Points on a hilly landscape, in no order, each with its height.
A climber steps from a point to the highest of its 2 nearest points, and stops where none of them is higher. Distance is the straight distance between rows; heights are no part of it.
Q351 h=245: 37, 17, -5, -2, 13, 24, -31, -13, -11, -12, 5, 40, -39, -6, 10, -23, 0, -55, -8, 0, 12
Q195 h=490: -28, 23, 7, 10, -66, 6, -5, -3, 25, -16, -6, -54, -20, 24, -11, -15, 14, 50, -50, -22, -1
Q211 h=298: 37, -49, -16, 11, -16, 13, -53, 35, -11, 10, -16, 17, -15, 2, -11, 1, -21, 5, -33, 2, 5
Q651 h=432: 43, -83, -10, 17, -6, -35, -31, 4, -4, -33, -20, -18, -20, -2, -15, -11, -17, 58, -19, -4, -6
Q882 h=399: -39, 60, 15, -31, 3, 28, 24, 19, -26, 18, 15, -34, 13, -43, 6, 11, 8, 5, -2, -43, 14
Q328 h=201: -28, 38, -20, -33, 26, 10, 23, 14, -8, 11, 19, 9, 40, -11, 33, 1, -12, -19, 12, -18, -3
Q923 h=119: 35, -23, 37, -8, -28, -42, -38, 45, 3, 46, 15, 55, 0, 5, -4, 24, 2, 13, -15, 20, 10
Q971 h=247: -10, -4, -25, 28, 16, 21, 21, -39, 49, -3, -19, 34, 3, -8, -57, -30, -1, -9, 1, 27, -49
Q259 h=97: 3, 54, -5, 2, -29, 18, 40, -56, -12, -5, -37, -36, -13, 55, 25, -19, -10, -38, 24, 14, 44
Q741 h=349: -16, 17, 18, 17, 26, 28, -13, -32, 20, -29, 4, 30, -70, -24, -43, -15, -11, 12, -15, 63, -22
Q752 h=317: 7, -22, -17, 41, 22, -27, -41, 33, 14, -41, 54, 32, -68, 5, -24, 28, -8, 13, 31, -26, -15
Q444 h=326: 38, -29, -46, -5, 25, -40, 18, -60, -19, -23, -3, -7, 38, -36, 4, 16, -45, -1, 21, 11, -7
Q863 h=155: 38, -51, -27, -17, 10, -14, -16, 9, -6, 10, -10, 20, 3, -3, 7, 11, 39, -5, -45, -2, 20
Q567 h=429: -29, 32, 33, -48, 31, 13, 46, 12, -53, -7, -13, -33, 33, -24, 11, 0, -9, -29, 4, -34, 51
Q833 h=217: 32, 24, -18, 3, -14, 19, -33, 6, -7, 11, -14, 31, -12, -8, 9, 4, 11, -51, -31, 6, -31
Q407 h=443: -53, 53, 5, -2, 3, 42, 36, -26, 30, -25, -18, 1, -41, 16, 3, -20, -12, 24, 10, 66, 8
Q669 h=111: 23, -8, 28, 0, -26, -20, -49, 55, 15, 24, 33, 63, -12, 26, -17, 10, -14, -13, 34, 14, 18
Q245 h=497: -32, 46, 4, -3, 7, 18, 25, -28, 4, -48, -17, -21, -26, 29, 12, -38, -20, 2, 15, 27, 25
Q22 h=303: 15, -36, 49, -8, -8, -11, -9, 7, 2, -38, 29, -31, -20, 19, 12, -9, 3, -39, 8, -83, 52
Q633 h=152: -25, 71, -26, -5, -25, 40, 47, -23, -22, 20, 6, -37, 29, 13, 24, 17, 2, -28, 31, -5, 55
Q408 h=237: 6, 1, -39, -6, 12, -16, -9, 30, 28, -6, 19, 53, 9, 6, -10, -16, -12, 6, -20, 1, 3
Q34 h=72: 8, -16, 23, -25, 10, 26, 10, 11, 54, 60, -23, 38, 71, -19, -4, 3, 23, -23, 8, 30, -2
Q665 h=291: -14, -22, -14, 18, 21, 10, 34, -56, 31, -22, -29, -15, 3, -11, -14, -15, -14, 45, -12, 75, -61
Q288 h=218: 2, -31, -19, 21, 16, 23, 26, -36, 71, 9, -7, 23, 61, 4, -30, -38, 13, -22, 25, 24, -62
Q455 h=412: 14, -21, -39, -2, 4, -24, 16, -47, 25, 30, 12, 30, 47, -32, -2, 18, -7, -16, 9, 31, -68
Q450 h=337: 15, -6, -3, -1, 59, -2, 27, 6, -2, 49, 13, 8, 34, -68, -25, 20, 19, 26, -5, 33, -35
Q896 h=174: 18, -15, -2, -19, -5, 21, -17, 37, -20, 35, -10, 12, -6, -22, 6, 30, 42, -13, -36, -18, 24
Q914 h=598: 1, 3, -36, 2, -9, 29, -9, 1, 20, -1, -15, 0, 6, -3, 20, -12, -33, -7, -13, -13, -4
Q380 h=166: 4, 28, -26, -4, 25, 28, -9, -37, 9, 25, 14, 55, 23, -34, -38, -8, -6, -49, 6, 13, -61
Q529 h=240: -4, -28, 19, -15, 28, -14, 44, 47, 8, 57, -49, -27, 54, -39, 6, 18, 9, 37, 30, 23, 14
Q212 h=255: -35, -19, 8, -20, 28, 19, 35, 51, 1, 43, -44, -45, 32, -32, 9, 30, 22, 14, -2, 0, 4
Q938 h=215: 20, 11, 31, -30, 13, 33, -41, 50, -27, 16, -5, 10, -26, -12, 10, 21, 19, -45, 10, -39, 55
Q823 h=310: 10, 15, -1, 19, 12, 34, -33, 1, 13, -44, -18, 13, -69, -7, -2, -12, -8, 1, -15, 48, -16
Q798 h=257: 13, -16, 37, 14, 1, 7, -40, 43, 8, 4, 65, -3, -15, 21, -10, 9, 7, -2, 30, -89, 20
Q595 h=260: -71, 35, 34, 19, 6, -8, -10, -8, -23, -52, 30, -10, -62, -18, -39, 23, -35, 30, 6, 16, -11
Q303 h=420: -1, 32, -4, 0, -32, -18, 20, -33, -39, -24, 32, -30, -3, 25, 26, -33, -14, -16, 0, -45, 32
Q883 h=491: 11, -49, -34, -26, 21, 2, 30, -27, -7, 4, -17, -56, 67, -6, 18, 14, 20, 17, -8, -27, 34
Q783 h=252: -23, 6, -4, -33, 4, 37, 1, 36, 1, 21, -32, -8, 30, -12, 20, 32, 2, -47, -14, -13, 21
Q15 h=431: 43, -49, -17, -34, -24, -22, 4, -37, -3, -40, -36, -44, 11, -3, 9, -8, 4, 20, -21, -17, 27
Q254 h=238: 14, -36, 31, -11, -20, -16, -55, 59, 14, -5, 33, 5, 3, 14, 5, 14, 19, 4, -10, -81, 3
Q392 h=522: 3, -18, -49, 12, -17, 8, -6, -10, 5, 6, 4, -14, 42, -18, 14, 22, -28, 9, -20, 1, -39
Q677 h=465: 21, -52, 17, 15, 52, 17, 31, -14, 28, 63, -14, 4, 77, -48, -23, 3, 6, -27, 34, 60, -26
Q860 h=261: -78, 47, -9, 13, 3, -2, 37, -38, 27, -9, 22, 24, -31, -7, -64, 1, -14, 33, 3, 66, -32
Q67 h=414: -34, 21, -29, 39, -43, 7, 25, -29, 27, 15, -7, -38, 9, 24, -8, 3, -21, 85, 4, 0, -24
Q570 h=404: 3, 23, 56, -41, 36, 5, 22, 21, -43, 10, -3, 2, 11, -48, 25, -12, -17, -32, 2, -26, 29
Q223 h=173: 20, -38, 10, -15, -14, -10, 0, 32, -15, 21, 10, 13, 45, -60, -12, 29, -13, 28, -37, -19, 9
Q634 h=116: -11, 62, 2, 23, -50, -9, 32, -48, -14, -18, -45, -29, -16, 62, 10, -18, -18, 3, 13, -30, 67
Q437 h=112: 16, -49, 50, -25, -28, -14, -30, 78, -9, 45, -28, 6, 12, 0, -1, 47, 42, -10, -21, -20, 35
Q583 h=259: 12, 14, 38, -32, 15, -3, -7, 19, -31, -33, 38, -4, -18, -13, 15, 11, 41, -35, 6, -53, 49
Q654 h=228: -50, 25, 1, 15, 16, -30, -20, 9, -9, -54, 18, 4, -65, 8, -32, -6, -30, 12, 24, 9, -45
Q415 h=282: 23, -16, -8, 22, 12, -14, -34, 30, -6, -29, 48, 17, -38, 16, -1, 15, 6, 6, 19, -59, 15
Q267 h=83: 1, -38, 31, 33, 7, -30, 35, -18, -24, -41, 17, 1, -66, 55, 25, -32, 6, -4, 0, 33, -16
Q791 h=43: 33, 22, 3, -28, 5, 43, -2, -13, 47, 24, -10, 80, 17, -33, -15, -14, 12, -52, -1, 0, 3
Q546 h=421: -19, 21, -63, 50, -28, 30, 21, -23, 24, 31, 17, -20, 15, 24, 10, 3, -5, -4, 31, 39, 7
Q175 h=188: -19, 44, 4, -9, 50, 6, 37, -14, -19, 16, 35, -6, 48, -12, 25, -31, -10, -42, 34, 4, 6
Q759 h=246: -35, 28, -40, -7, -36, -1, 5, -15, 26, 9, 8, -9, 47, 22, 46, 13, 11, 15, -3, -8, -11
Q588 h=198: -17, -18, -22, -37, -20, -41, 1, 26, -7, 9, -10, 2, 40, 24, 43, 19, 48, 12, -37, -42, -5
Q849 h=323: 17, -42, -27, 8, 17, -2, 11, -35, 25, -8, -40, 9, 26, -9, -22, -26, -11, 18, -28, 47, -28
Q51 h=363: -1, 5, -17, 28, -30, 2, -43, 11, -15, -44, -16, -4, -40, 12, 2, 4, -25, 10, -20, -12, -34
Q280 h=428: -17, 42, 11, -22, 7, 7, 5, 11, -32, -4, 51, -25, 7, -31, 3, -16, 9, -16, -18, -76, 29
Q978 h=329: -14, -35, -33, -12, 2, 3, 7, -7, 33, 10, -65, -17, 46, 30, 28, -3, 10, -11, -4, 39, -21
Q769 h=266: -16, 28, -41, 3, 25, -18, 12, 0, 47, -20, 20, 39, -22, 13, -24, -36, -22, 2, -2, 28, -23
Q240 h=398: 16, -37, 1, 23, -11, -27, -41, 22, -4, -35, -6, -5, -36, 4, -4, 2, 10, 46, -17, -5, -36
Q372 h=292: -64, 47, 30, 7, -14, 11, -7, -15, -17, -20, 10, -11, -40, -12, -11, 6, -25, 52, -20, 37, -33
Q909 h=172: -17, 42, -17, -12, 25, 35, 44, -37, -13, 25, 16, -22, 23, 22, 20, -7, -7, -50, 42, 9, 29
Q574 h=148: 43, -32, 46, 7, -3, -9, -33, 57, -18, 45, 23, 20, -19, -47, -2, 48, 31, 27, -9, -11, 2
Q528 h=177: -2, 28, 16, 4, 8, -38, -6, -23, -31, -48, 30, 36, -21, 5, 11, -35, -34, -28, 23, 1, -11
Q768 h=186: 16, -23, 5, -37, -10, -19, 30, 11, -10, 21, 1, -9, 44, -47, 34, 31, 25, 23, -44, -30, 4
Q844 h=68: -2, -5, 23, -7, 11, 16, -18, 15, -22, -58, -22, -26, -44, 64, 14, -32, 3, -12, 25, -22, 31
Q131 h=309: 31, -26, 5, -9, 11, -7, -4, 29, 0, 48, 5, 60, 32, -27, -35, 13, -16, -3, -22, 22, -8
Q625 h=37: 28, -12, 33, 14, -6, 13, -59, 25, 1, -9, -5, 7, -43, 21, 18, 12, -9, -61, 34, -13, 40
Q233 h=131: 32, 15, 38, -21, 7, 2, -28, 35, 8, 18, 16, 77, -7, 10, -34, -26, -20, -42, 26, 14, 20
Q902 h=98: -31, 61, -26, 20, -38, 21, 2, -15, -8, -21, -39, -30, -19, 64, 4, 0, 9, -10, 4, -19, 43
Q359 h=137: 52, -64, 11, -11, 2, -32, -28, 29, -37, 39, -19, 4, -6, 11, 1, 33, 39, 4, -13, 12, 32
Q320 h=418: -33, 0, -20, -5, -32, 28, 11, -1, -6, 32, -6, -55, 48, 0, 3, 30, 19, 2, -30, -54, 3
Q112 h=452: -27, -21, -45, -7, -6, 22, 41, -10, -8, 28, 4, -70, 64, 4, 14, 25, 36, 21, -13, -10, 5
Q785 h=263: 14, -15, -24, -16, -7, 16, -56, 29, 2, -6, -31, 14, -35, 12, 5, -2, 2, -30, -18, -18, 29
Q332 h=371: 12, -30, -32, 6, 38, 0, 26, -34, 14, 40, 26, 5, 62, -45, -1, 25, 12, 9, -1, 45, -35
Q342 h=333: 11, -66, -8, 8, -24, 15, -39, 36, 1, -11, -19, -27, -21, 17, -18, -10, -3, 15, -34, -50, -2
Q197 h=99: -43, 69, 47, 18, -9, -13, 9, -41, -36, -11, 34, 4, -63, 14, -15, 1, -14, 50, 3, 51, 22
Q191 h=364: -9, 31, -60, 20, -28, 47, 10, -5, 0, 46, 26, -30, 32, 29, 20, 33, 22, -4, 3, -1, 22
Q912 h=133: -17, 63, -5, 17, -43, 6, 29, -42, -30, 26, -20, -32, 25, 45, 20, 8, -6, -8, 36, -29, 73
Q642 h=365: -23, 51, -33, 60, -26, 40, 14, -38, 32, 33, -21, -28, -12, 38, 11, 6, 1, 18, 42, 31, 42
Q340 h=200: -15, 43, -11, -12, 4, -4, -9, -20, -17, -17, 22, 14, 22, 15, 32, -24, -26, -28, 16, -16, -5
Q739 h=210: -15, 11, -2, -38, -7, -25, -17, 52, 6, 5, 14, 32, 10, 4, 32, 11, 37, -5, -31, -47, 17
Q662 h=101: 8, -15, 35, -36, -1, -7, -7, 73, -1, 69, -32, 34, 37, 1, -3, 18, 36, -3, -26, 17, 21
Q478 h=344: 13, 5, 20, -4, -3, 1, -24, 50, -11, 36, 4, 48, 10, -41, 4, 16, -31, -16, -18, -7, 7
Q36 h=596: -17, -38, -56, 2, -11, -5, 36, -16, 24, -23, -17, -42, 25, 34, 17, -14, -7, 31, 16, 21, -11
Q542 h=377: -43, 14, -55, 50, -30, -24, 32, -26, 9, 1, 7, -14, -2, 9, -19, 17, -15, 66, 8, 20, -62
Q853 h=121: 15, 0, 38, 2, -27, 20, -43, 18, -2, -11, 37, -20, -15, -26, 0, 22, 39, -23, -23, -62, 9
Q124 h=194: 26, -1, 48, -9, -7, 29, -34, 54, -16, 35, -13, 28, -36, -31, 9, 35, 34, -27, -13, 2, 34
Q524 h=538: 11, -46, -49, -12, -1, -27, 23, -22, -1, -12, -22, -26, 52, 19, 20, 4, -3, 38, -18, -10, -9
Q778 h=134: 21, -13, 37, -10, -4, -34, -8, 48, -18, 66, 16, 29, 6, -38, -7, 35, 17, 43, -1, 27, 3
Q246 h=221: -4, 4, -12, -31, -6, -11, -12, 62, 30, 8, 18, 62, 11, 5, 27, -8, -10, -11, -13, -21, 32
Q767 h=558: -50, 39, 38, -11, 12, 27, -9, -5, -14, -59, -7, -44, -48, 34, -11, -25, -17, 29, -3, 23, 33
Q283 h=272: -43, 28, -8, -37, 30, 24, 20, 48, 1, 38, -36, 0, 19, -41, 20, 32, 36, -5, -9, -27, 23
Q493 h=88: 8, 6, 27, -29, 11, 7, 17, 40, 25, 79, -48, 30, 33, -29, 6, 16, 37, -16, -4, 38, 1
Q421 h=153: 22, 1, 27, -6, 26, -38, -28, 5, -8, -9, 23, 58, -3, 0, 0, -37, -29, -50, 15, -7, 5
Q817 h=293: -7, 1, -21, 1, -3, -48, -8, 3, 5, -18, -2, 33, -15, 28, 17, -3, 16, 33, -29, 12, -57
Q803 h=460: -22, 38, 11, -35, -7, 7, 31, -17, -39, -12, 17, -36, 31, 11, 12, -12, -7, -30, -5, -71, 50
Q156 h=115: -25, 37, 50, 24, 7, -15, 29, -49, -59, -29, -2, -24, -51, 38, 5, -16, -18, 40, 2, 54, 30
Q485 h=461: 9, -27, -65, 21, -6, 12, 16, -45, 27, 7, 17, 5, 36, -10, 8, -10, -15, -8, -3, 38, -48
Q599 h=416: 31, -58, -9, 2, 39, -6, 16, -36, 35, 38, -24, 7, 75, -4, -11, -16, 6, -21, 18, 50, -28
Q381 h=470: 53, -64, 4, 4, -18, -34, -16, -23, -21, -39, -48, -29, -13, 20, -5, -6, 18, 22, -33, -22, -8
Q695 h=393: -28, 33, 4, -13, 28, 47, 11, -11, 51, -43, -11, 27, -38, -5, -25, -23, -7, 25, -13, 52, -21
Q84 h=248: 56, -35, -18, -11, 22, -41, -2, -66, -20, -16, -35, -1, 13, -9, -15, 0, 1, 5, 8, 38, -48
Q77 h=33: 17, 42, 22, -37, 47, 19, 5, 10, 24, 34, 3, 67, 18, -20, -16, -15, 29, -35, -3, 11, 15
Q379 h=220: 21, -36, 15, 5, -29, -23, -59, 64, 20, -6, 11, 32, -4, 13, -7, -6, -31, 8, 0, -39, -6
Q73 h=144: -5, 9, 60, 18, -39, -12, 14, -39, -25, -60, 10, -72, -60, 47, 6, -30, 9, 29, 16, -34, 23
Q597 h=410: 43, -47, 29, -10, 36, -16, 24, -23, -5, 52, -20, 1, 66, -35, -29, 10, -25, -4, 49, 51, 9
Q704 h=285: 53, -35, -19, -19, 21, -76, -13, -57, -32, -32, -8, 22, 19, -12, -23, -9, -32, 6, 19, 16, 0
Q360 h=187: 15, 10, -35, -5, 6, 38, -8, -2, 11, 37, 0, 27, 22, -20, -9, -3, 16, -28, -13, 31, -51
Q948 h=358: 3, -43, -21, 42, -1, -37, -29, 8, 7, -41, 24, 41, -80, 2, -17, 2, 2, 15, 5, 12, -47
Q671 h=536: -19, -40, -65, 36, 8, 0, 39, -50, 29, -3, 19, -50, 40, 38, 27, -3, 11, 28, 28, 59, 3
Q874 h=419: 11, 25, -15, 19, -18, -13, 3, -33, -53, -49, 27, -22, -43, 29, 5, -23, -26, 5, 1, -6, 15
Q581 h=290: -23, 34, 2, -15, 34, 26, 25, 74, 19, 39, -52, 14, -12, -59, -7, 19, 40, 12, 5, 10, 9
Q119 h=324: -22, 16, -4, 25, -14, -5, -18, -7, -3, -14, -14, -5, -45, -7, -19, -2, -22, 38, -23, 28, -63
Q501 h=283: 24, -46, -38, 19, 13, -3, -8, -18, 30, 14, -28, 42, 2, -25, -66, -15, -10, -1, -10, 38, -51
Q872 h=322: -2, -31, -25, 12, 0, -49, -17, -21, 6, -14, -2, 41, -42, 4, -19, -8, 6, 15, -14, 32, -76
Q358 h=100: 9, -13, 32, 28, 38, -35, 3, -10, -48, -63, 14, -9, -65, 26, -1, -29, -15, -12, 32, 29, -14
Q658 h=224: -33, 56, -39, 10, -35, -2, 1, -21, -2, -14, 17, -5, 18, 28, 34, 4, -18, 5, 18, -32, -35
Q189 h=270: -9, 8, -24, -15, -28, -22, 0, 0, 24, -12, -30, 7, 23, 27, 42, -9, 3, 21, -21, -1, -37
Q413 h=281: 26, -36, 61, -19, 12, -14, 2, 15, -18, -10, 27, -9, -23, -4, 16, 21, 32, -44, 35, -80, 68
Q717 h=239: 5, -6, -28, -23, 7, 7, 19, 10, 20, 40, -3, 30, 40, -42, 24, 34, 14, -6, -23, 26, -1
Q672 h=262: -40, 12, -27, 18, 14, 22, 35, -53, 40, -3, 4, -1, -35, -19, -43, -5, -17, 26, -11, 72, -52
Q476 h=135: 19, -7, 54, 7, -7, 6, -42, 50, -28, 22, 39, 3, -20, -50, 12, 28, 27, 1, 2, -55, 7
Q970 h=325: 51, -45, 5, -8, 13, -51, 8, -8, -15, 38, -5, 41, 44, -10, -14, -1, -14, 9, 0, 38, -14
Q889 h=375: 4, 25, 51, -26, 11, -8, -11, 41, -35, 25, 27, 27, -11, -47, 0, 14, -25, -20, 10, -7, 31
Q183 h=264: 4, -29, -15, -18, 12, -1, 32, -3, 6, 40, -21, -21, 61, -28, 43, 31, 43, -14, 0, 37, -7
Q497 h=473: -12, 53, -16, 22, -35, 3, -2, -27, -10, -32, 18, -14, -40, 17, 13, -1, -3, 23, 3, 8, 4
Q322 h=374: 13, -13, 31, -24, 16, -9, 14, 0, -48, -24, -1, -7, 16, -7, 25, -24, -16, -45, -11, -18, 40
Q810 h=342: -45, 44, -63, 24, 0, -7, 11, -19, 15, -16, 16, 4, 0, 22, -19, -5, -25, 30, 3, 11, -57
Q75 h=125: -17, 17, -15, 21, 21, -28, -14, -16, 14, -22, 13, 54, -30, -25, -46, -14, -55, -39, 29, 2, -45
Q756 h=373: -35, 65, 28, -29, -30, 27, 32, 0, -25, 17, -9, -59, 28, -11, 4, 30, 27, -20, -10, -59, 25
Q707 h=360: 16, -25, -28, -4, -38, 7, -20, 9, 0, -7, -12, -46, 2, 24, -5, -3, 25, 2, -56, -54, -1
Q306 h=236: -9, 4, -2, -26, 16, 24, -25, 27, -19, -8, -14, 1, -5, 7, 11, 12, -5, -50, -3, -44, 35
Q504 h=176: 15, 2, 43, 26, 13, 9, -35, 4, 10, -66, 21, -24, -51, 22, 18, -12, -13, 10, 42, -24, -9
Q24 h=311: -5, 29, -15, -16, 58, 17, 21, 43, 1, 50, -5, 31, 10, -49, -14, 15, 28, 19, -7, 14, -10
Q194 h=216: -9, 40, -21, -15, 13, 35, 11, 13, 1, 26, 22, 1, 27, -30, 25, 28, 9, -1, -32, -8, -14
Q729 h=366: 32, -34, -46, -12, -1, -60, 18, -26, 1, 0, 3, 34, 35, -20, -7, 0, -11, 13, -14, 17, -35
Q999 h=294: -3, -26, -25, -4, 5, 33, 15, -24, 38, 47, -26, -5, 49, 16, 27, 22, 32, -25, 1, 42, -11
Q955 h=277: 36, 3, 9, 18, 7, 11, -49, 1, 15, -27, -8, 26, -74, 10, 2, -30, -7, -26, 8, 4, -9
Q652 h=480: -29, -29, -53, 62, -21, 11, 28, -34, 33, 27, 43, -33, 30, 28, 8, -10, 22, -20, 40, 61, -10
Q559 h=57: 22, 1, 0, 11, 5, 34, 6, 3, 62, 59, 1, 65, 61, -39, -30, -9, 13, -32, 6, 6, -12
Q3 h=195: 3, -30, 17, -1, 23, -14, 17, 27, 20, 73, 0, 19, 61, -54, -7, 14, -23, 22, 21, 57, -14
Q447 h=388: -19, 8, -4, -19, -40, 10, -15, 23, -6, 16, -10, -38, 13, -5, -10, 26, 38, -17, -52, -74, 2
Q571 h=532: -23, 66, 5, 27, -56, 23, -24, -14, -4, -21, -6, -34, -41, 32, -3, -14, 2, 52, -20, -26, -2
Q430 h=123: 38, -74, 11, -6, -39, -20, -32, 55, 5, 31, -20, 1, -1, 38, -3, 36, 34, 1, 2, 1, 24
Q958 h=301: -51, 51, -38, 20, 14, -23, 24, -34, 18, -25, 13, 26, -28, -2, -49, -34, -31, 12, 28, 33, -32
Q983 h=509: -56, 34, 45, -9, -17, 27, -9, 2, 11, -50, 12, -39, -46, 7, 3, -16, 10, 41, -22, -15, 21
Q679 h=53: 15, -20, 22, -6, 27, 8, -23, 27, -6, -39, -36, -10, -41, 44, 6, -8, -5, -60, 41, -24, 46
Q386 h=527: 4, 27, -10, -13, 6, 30, -2, -9, 20, -37, -20, -5, -22, 14, 10, -32, -52, -18, 6, -5, 18
Q35 h=336: 33, -34, 45, 11, 5, -9, -11, 1, -31, -35, 14, -4, -25, 11, 21, -29, -30, -38, 16, -32, 44
Q603 h=117: -6, -29, 68, 52, 20, -13, 14, -34, -49, -60, 12, -42, -58, 35, 8, -11, -16, 19, 24, 30, -5
Q261 h=368: 29, -51, -15, -11, 15, -13, 13, -41, 15, -5, -34, -15, 51, 25, 24, -19, -8, -6, 22, 37, -13
Q688 h=149: -6, 42, -20, 1, 33, -3, 11, -14, -8, -6, 30, 49, 4, -9, -25, -19, -24, -63, 20, 5, -46
Q993 h=114: -13, 19, -3, 10, -34, 11, -16, 2, 12, -46, 35, -32, -24, 15, -19, -28, -6, 17, -32, -72, 2
Q345 h=82: -14, 33, 5, 1, -13, 5, -12, -10, -30, -37, -6, -41, -35, 61, -4, -9, 16, -25, 4, -49, 29
Q86 h=199: -16, 13, 23, 37, 2, 0, -39, 19, 1, -62, 29, 5, -74, 22, -9, -1, -2, 38, 15, 0, -32
Q286 h=453: -32, 2, -33, 12, -63, 9, 23, -21, 32, 0, -6, -62, 23, 45, -7, -1, 11, 46, -22, -26, -15
Q88 h=130: -1, 21, 79, 24, -18, -12, 17, -32, -42, -60, 12, -43, -66, 28, 13, -33, -30, 37, -2, 16, 11
Q141 h=367: 37, -33, -17, -19, 47, -20, 20, -48, -17, 23, -18, -17, 63, -38, -3, 27, -23, -13, 44, 27, 9
Q680 h=161: 47, -56, 48, -9, -10, -46, -27, 41, -24, 35, 10, -3, 23, -42, -2, 26, 11, 38, -32, -29, 15
Q554 h=158: 12, -17, 65, 36, -1, 10, -14, -27, -15, -68, 22, -62, -55, 38, 7, -28, 2, 6, 34, -57, 0
Q125 h=219: 6, -18, 36, -17, 0, 12, 42, 55, 21, 77, -37, 9, 30, -43, -23, 8, -10, 34, 23, 57, 13
Q548 h=129: -14, 29, 38, 20, -36, 4, -7, -17, 4, -53, 34, -49, -64, 20, -24, -40, 4, 20, 2, -56, 16

Call two points neighbours if one is among the 2 nearest of the other. Go from one point of each pair to the other, from neighbour to neighbour, staying as high as possible. Name the lowest point that can't be avoided.
Q381 / Q36: Q15
Q36 / Q849: Q306
Q767 / Q849: Q860
Q571 / Q803: Q874
Q767 / Q571: Q131
Q914 / Q767: Q245

Where does a climber stop that starts at each point below?
Q125: Q914
Q548: Q381
Q783: Q914
Q785: Q36
